Points on a hilly landscape, in no order, each with its height.
A ball rolls from a point to the lowest of its 2 nearest points, and stops where none of them is lower. Distance is the straight distance between rows; heights are no part of it.
k640: [121 132 102  81 150 143 154 121 176 126  88  91 112 137 159 138  93 194
 120 163 111 163 143 140 143]  h=70.0
k171: [187 136 179 101 155 164 146 101 141 125  83 137 130 125 136 160 169 155
  68 122 159 126  95 146 155]  h=47.1
k908: [124  93 124  97 175 124 127 183 131 160 141 105  86 133  74 102 125 151
 152 117  86 100 172 164 104]  h=47.7
k164: [154 156  75 184 166  73 122 156 106 121 153  65 120 129 151  66 128  79
 169  96 159 101 163 132  91]  h=52.2
k749: [119 187 143 121  83  98 152 131 125 124  56 150 127 155 217 134 100 156
  80 130 180 172 125 110 109]  h=44.8
k107: [112 146 152 120 106  94 173 151 135 127  85 139 138 123 208 161  65 149
 147 169 121 170 118 136 137]  h=62.6
k841: [136 130 166 114 123 125 105 120 139 161 101 171 151 145 113  84 129  84
 137  94  87 108 110  87 113]  h=76.0
k418: [131 118 169  86 100 131 134 108  75 151 108 198 161 109 112 117 117  86
  70 102 142 104 144 114 140]  h=69.7
k650: [149 124 109 115 170 158 112  97 134 134 107 114  80 104 119 167 165 166
  87 178 172 119 138 145  96]  h=55.3
k279: [128 104 137 120 136  76 162 177 103 138 113 143 117 128 120 125  95 119
 184 151  79  95 125 122 120]  h=54.5
k245: [125 143 135 115 145 159 116 116  82 138 169 159 126 137  63 131 122  54
 136  64 144  75 159  97 123]  h=18.2
k643: [149 148  80 161 153 138  83  95 154 133 117 114  83 117 150 153 139 126
 107 176 172 105 166 133  86]  h=57.7
k685: [ 89 129 161 148  81 136 147 120 148 124 140 133 103 104 182 171  86 109
 164 147 109 146 104 108 136]  h=69.2
k601: [153 178 161  82 162 153 163 114 171  89  99 135 147 149 140 180  96 156
  82 129 162 144 121 146 177]  h=61.0
k588: [106 151  83  98 135 176 136  92 170 126  98  85 122 131 168 119  85 152
 139 163 124 161 158 132 122]  h=71.5
k56: [104 102 147 105 124 116 144 154 126 154 139  89  82 120 164 175 176 196
 126 200 115 170 106 140 100]  h=40.8
k661: [135 103 118 103 141  92 145 141 130 122  88 124  90  99 108 141 132 199
  79 148 113 129 135 125 141]  h=50.3
k810: [143  87 166  95  81 138 148 111  88 128 137 186 180 119 101 103 111 129
  66 105 157 108 141 152 167]  h=67.8
k673: [115 128 147  84 111  91 150 196 103 171 148  85  70 131  87 154 167 142
 118  98 107 136 161 159  64]  h=58.7
k464: [ 85 107 128 138 107 181 114  77 125 109 198 173 167 141  91 131 112 138
 101 100 155 144 121 122 208]  h=54.0
k659: [138 179 149 100 136 124 151 120 192 100  82 150 146 167 151 148  75 161
  92 119 130 144 120 128 155]  h=58.2
k69: [112 115 113 145  65  93 149 137  98 115 114 126 104 110 135 129 106 105
 148 122  85 114 132  89 116]  h=30.2
k788: [116 114 144  95 128 102 135 159 113 152 112 122  63 106  71 126 174 156
  80 120 113 120 145 153  83]  h=55.9
k301: [134 109 154 119 149 192 116  90  89 176 117 131 187 127 130 155 159  52
 125 107 107 133 107 111 172]  h=79.3
k687: [ 94 126 125 127  63 120 160 107 126  96 135 163 169 141 111  85  64 154
  98 118 127 138 134 140 168]  h=64.7
k274: [147  74 163 124  71 132  79 107 173 121 160 134 161 155 123  78 137 152
 110 100 135 166 106 116 125]  h=32.7
k335: [128 154  73 156 105 111 127 120  93 117 171 100 135 141  75 107 126  82
 157  58 155 100 153 106  81]  h=24.6
k21: [155 101 156 144 207 153  96 117 107 143 141 160 148 122 101 177 161  88
 160 130 153 101 151 183 153]  h=23.0
k440: [ 96 161  65 185 167 138 109 108 108  84 164 150 129 137  88  79 113 109
 165 131 145 106 120 108 141]  h=59.5
k817: [131 155 134  71 118  86 176 146  81 147  56 122 139 128 186 100 106 157
 113 196 163 149 128 122  94]  h=10.3
k610: [119 146 130  77 147 122 167 132 181 120  88 101  95 140 154 144 102 213
  74 149 148 168 132 150 146]  h=68.1
k450: [146 118 113 152 207 156 117 119 104 120 153 152 136 120  80 154 135  91
 165 133 153  73 146 158 154]  h=34.1
k992: [127 119 132 121 116  71 158 144 114 124  77 164 143 119 150 136  84 141
 147 166 100 128 124 118 126]  h=58.4
k411: [151 142 170  79 128 135 140 126  73 163  80 187 201 115 151 130 124  82
  61 116 157 132 126 109 164]  h=72.4
k205: [107 121 139 121 125 105  98 134 156 139 129 128 105 118  93 158 171 174
 114 173 121 162 123 168  78]  h=44.7
k983: [118 151 116 179 144 101 136 158  93 105 177  96 123 137 116  99 138  70
 215  69 129 113 110 116  86]  h=56.6
k421: [101 115 120 119 110 106 122 161 123 148 145  87  79 111 118 164 195 168
 115 168 108 163 133 159  73]  h=47.2
k578: [ 87 159 112 121  94 170 146  87 177 113 108  93 117 148 164 110  75 130
 140 124 130 167 142 144 112]  h=72.5
k239: [149 153 105 124 149 137 119 123 110 131 140 128 111 142  72 132 122  70
 145  66 146  68 159 100  90]  h=21.7
k103: [114 107 144 112  43 136 132  87 128 120 122 127 123 123 118  91 118 134
 105 132 127 143 132 134  97]  h=32.4
k96: [166 112 160 136 114  87 137 179 138 135 145 118  90 120 129 198 167 126
 144 131 112 116 100 127  96]  h=65.9
k115: [ 80 116 149 162 101 121  77 101 130  99 171 143 164 120 103  71 135 101
 169 110 121 170 110 127 108]  h=27.9
k241: [136 104  56  97 164 119 109 165 130 132 153  88 124 118 103 133 161 169
 136 141  76 126 181 133 141]  h=44.6
k879: [110 127  88 147  81 108 139 127  93 108 153 122 108 133  83 101 123  97
 142  80 110  93 138  89 106]  h=26.7
k848: [142 109 159 110  53 143 102 110 155 134 140 136 188 150 124  66 133 129
  62  91 120 153 111 118 147]  h=34.7
k250: [129 125 150 114 157 135  86 120 171 135 127 159 151 115  70 143 164 158
  96 154 129 145 128 175 114]  h=40.9
k359: [131 141 161 152  98 143 135 144 139 114 171 121 101  80 155 180 111  79
 159 151 122 108  88  96 123]  h=73.0
k477: [142  99 121  86 154 124 128 208 116 175 166  69  90 143 119 119 164 142
 170  94  76 121 182 155 101]  h=43.6
k880: [103 160  98 190 178 180  83  91 101 114 182 172 169 140 118  98 143  82
 136 116 153 124 100 103 197]  h=49.0
k762: [103 117 139  98 108  69 143 164 103 140  96 130  85  86 103 122 165 180
  62 142 122 144 134 141 122]  h=53.2
k119: [138 100 121 119 144 129 136 179 136 134 163  79 111  99 154 172 137 137
 187 178  77 133 127 130 137]  h=26.2
k325: [ 90 110  75 169 165 128 111 133 197 126 129 104  76 136 149 147 101 169
 163 118 109 142 142 139 140]  h=47.9
k302: [100 109 134 160 147 134 130 138 209 130 132 113  90 129 163 169 102 163
 179 130 110 161 112 156 136]  h=51.5
k951: [160 182 160 107 113 167 152 106 136  99  94 150 190 147 149 130 110 103
  68 104 131 123 113 118 179]  h=39.3
k495: [ 92 141 106 117  92 128 167  93 127 108  96 144 137 124 134 118  56 148
  99 130 118 133 146 113 158]  h=63.4
k321: [111  86 178 138  65 121  84 116 135 128 167 144 149 125 112  82 153 101
 149 102 114 159 104 115 104]  h=30.1
k152: [144 156  70 192 150  88  89 124 130 110 142  89 106 114 154  85 118  83
 140 133 163  97 174 121 109]  h=53.7
k980: [126 128 130 121 139 133 104 130 114 168 127 171 171 148  98  83 127  76
 111  97  83  96 102  61 154]  h=76.8
k284: [147 171 151  78 155 123 175 133 153  99  79 121 110 136 163 158 101 188
  60 141 198 151 127 138 176]  h=64.8
k942: [149 130 133 136 129 151 131  99 153 117  80 128 123 131 117  75 115 122
 153 116 105 102 106 134 108]  h=74.3
k222: [114 145 143 133 139 124 137 116 216 118  94 140 122 164 157 149  86 170
 141 111 117 160 109 135 141]  h=55.8
k305: [133 120 181 105 123  79 118 139 131 157 109 150  98 146 135 161 196 184
 103 170 141 144  87 113  80]  h=56.7
k59: [ 97 167  66 192 149  98 119 138  87  85 184 121 128 146 101  78 128  97
 188 103 140 131 118 106 109]  h=58.3
k956: [160  95 163 121 189 163 119 109 105 162 106 142 177 146 129 188 180  91
 143 114 108 138 102 130 177]  h=82.4
k327: [130  80 137 131  68 102 128 128 109 120 143 192 173 142 102  74  98 159
  83 105 142 115 133 138 160]  h=66.2
k784: [142 119  48 121 168 105 139 185 120 136 175  83 133 150  74 126 144 156
 161 120 100 101 165 144 127]  h=47.5
k148: [163 127  79 179 165  85 112 176 139 131 155  69 107 136 124 103 150 113
 170 102 142  98 160 160  88]  h=50.4
k364: [137 136 138 112 104 172 103  70 121 134 106 153 122 112 107 117 142  87
 102 119 140 107 134 111  91]  h=26.3
k665: [ 59 127 138 191 114 124  84 104 141  89 176 121 142 107 148  88 111 102
 181 126 141 188 127 143 112]  h=25.7
k509: [ 76 131 154 131  69 120 173 129 141 130 113 139 122 120 204 156  63 126
 144 137 115 167 122 127 147]  h=66.1
k214: [115 108 162 137  16 113 140 117 135 125 114 147 136 142 174 112 115 152
  85 113 138 166 125 139 115]  h=36.0
k562: [141 153 155 127 109  86 154 140 140 132  57 143 107 148 209 144 123 185
  98 154 162 160  99 118 112]  h=49.4
k696: [ 91 133  74 135 113 138 154  99 102 101 134 149 121 120  92 117  75 133
 127 137 105  97 140  91 167]  h=61.9
k897: [121 116 144 123 119 175  99  86  99 136 153 161 147 112  78 107 144  66
 112  85 137  96 138 111 135]  h=22.5
k151: [190 162 179 100 140 179 162 101 126 108  83 130 161 143 153 162 153 109
  86 113 145 121  97 139 170]  h=43.2
k352: [141 144 152 115  83 162 121  99 140 134 111 149 195 142 128  73 121 100
  74  91 109 129 105 103 159]  h=36.4
k828: [155 113 172 127 111  61 138 176 111 145 110 142  78 118 164 191 169 149
 123 158 132 128  96 110  93]  h=61.3
k529: [120 122 157 143 114 127 117 116 127 128 109 146 116 133 111  73 126  84
 177  93  94 103 112 108  95]  h=75.3
k995: [103 139 118 190 136 119  91 120 144 102 142 109 127 108 152 111 116  92
 201 152 125 148 127 130 100]  h=22.4
k311: [135 133 128 178 158 121 106 164 137 111 176  85 117  97 150 148 133  84
 209 161 132 126 117 145  99]  h=16.1
k123: [ 83 146  72 161 133 165 132  91  98  92 167 156 121 130  78  97  98 122
 144 131 132 103 116 105 174]  h=60.6
k91: [146 104  95  96 127 134 136 140 119 143  98  93 107 116 173 118 147 142
 161 154  60 130 146  98 125]  h=38.9
k507: [140 139 169 110 119  92 141 117 146 140  85 137 103 156 165 147 164 207
  93 172 159 154  82 113  96]  h=53.8
k42: [162 149  85 152 208 121 132 147  94 134 185 128 145 149  73 146 121  94
 161 111 187  60 165 165 139]  h=43.3
k210: [141 147  53 142 193 106 132 164 112 120 176 109 135 158  59 114 114 128
 184 129 141  82 148 137 119]  h=49.5
k526: [119 162 120 146  97 175 124  74 167  98 101 110 138 131 137  84 103 121
 129 115 133 144 123 138 109]  h=73.3
k26: [144 144 134 149 176 184  87  79 154 120 123 152 186 120 125 142 128  94
 132 136 146 121 121 138 165]  h=41.5
k474: [142 119  89 191 154  99  86 157 161 117 153 112 105 125  85 117 164 141
 131 106 130 105 146 168 104]  h=47.8
k783: [130 153 152  95  65 160 142  65 126 126  97 141 134 135 130 107 132 125
  74 135 150 134 120 122  92]  h=29.6
k499: [128 131 142  90 128  65 162 169  92 155  73 113 120 135 186 108 147 210
 110 198 189 155 105 132 109]  h=19.5
k345: [115 115 158 107  86 179 137  83 134 103 169 150 178 141 117 155 107 128
  79  96 157 157 132 146 200]  h=56.0
k497: [120 107 122 111  79 123 163 135  98 143  99 104 107 103 180 117 117 116
 152 158  77 130 130 105 117]  h=34.8
k278: [120 101 150 114 110 190 129 100  94 168 142 128 199 122 119 129 141  71
  77 102 109 140 103 104 192]  h=77.2
k272: [151  82 142  94 133 119 148 205 112 169 145  86  77 119 151 131 174 143
 153 128  64 116 138 145 113]  h=38.0
k657: [156 127 102 140 161 139 125 195 139 130 212  56 131  85 152 171 141 112
 189 162 124 126 133 144 132]  h=27.1
k416: [161 149  82 187 159 130  74 104 153 115 128 123 105 112 133 140 138  92
 113 134 172  87 165 128 112]  h=55.7
k524: [134 118  71 166 160 119 110 133 155 101 126 109 101 125 104 136 118 148
 156 133 109 104 139 121 125]  h=45.2
k814: [144 117  99 127 146 120 131 117 149 112  93 129  92 111 107 152 114 161
 116 140 110 106 132 108 129]  h=47.6
k656: [153 115 150 132 195 162  88 111 153 132 135 160 166 110  88 163 158 128
 115 150 151 119 132 178 150]  h=35.1
k815: [ 87 126 102 159 128 180  86  91  95 114 213 178 162 141  82 109 144 106
 114 104 151 136 105 100 200]  h=51.8
k314: [127 138 107 186 196 187  75  96 130 139 157 150 185 136 142 144 141  80
 131 123 140 129 112 112 207]  h=45.7
k847: [141 104  74 106 156 143 109 139 150 139 113  84 109 115 149 120 149 168
 153 165  79 140 158 132 122]  h=41.8
k692: [132 108 125 120 169 104 138 172 122 139 137 114  97 147  89 107 107 116
 198 114  87  89 142 127 101]  h=50.9
k336: [114 109 159  98 126  85 166 167  96 163 118 103  95 117 197 156 162 204
 121 212 144 159  98 124 122]  h=31.3
k187: [135 119 173  87 103 158 150 116  72 159 120 145 218 132 144 146 135  74
  65 108 125 152 115 120 190]  h=75.2
k682: [146 128 142 157 111 100 114 142 145 114 135 130 112 127 135 176 137  98
 180 125  97 117 100  95 108]  h=69.4
k844: [164 113 157  94 166 160 138 106 127 142  94 130  91 106 103 146 172 160
  82 144 161 109 119 160 111]  h=51.6
k454: [143 124 125 144 161 112 152 186 107 128 171  76 109 136 116 121 126  89
 225  94 107  99 119 132 104]  h=54.1
k238: [114 148 138 130  38 106 147 135 118 111  87 159 158 141 186 112  98 148
  61 106 160 169 146 144 109]  h=39.9

Call two points neighbours if one is among the 2 nearest of the other. Go from one point of each pair to the other, from neighbour to neighbour, staying as low as possible. Name the highest point that can't be avoided.
k21 / k245: k562
k524 / k311: k643
k119 / k311: k657
k817 / k21: k421

Where does a ball stop that starts at each point below?
k345: k21
k507: k245
k610: k524
k91: k245
k841: k524
k416: k524
k643: k311
k980: k311
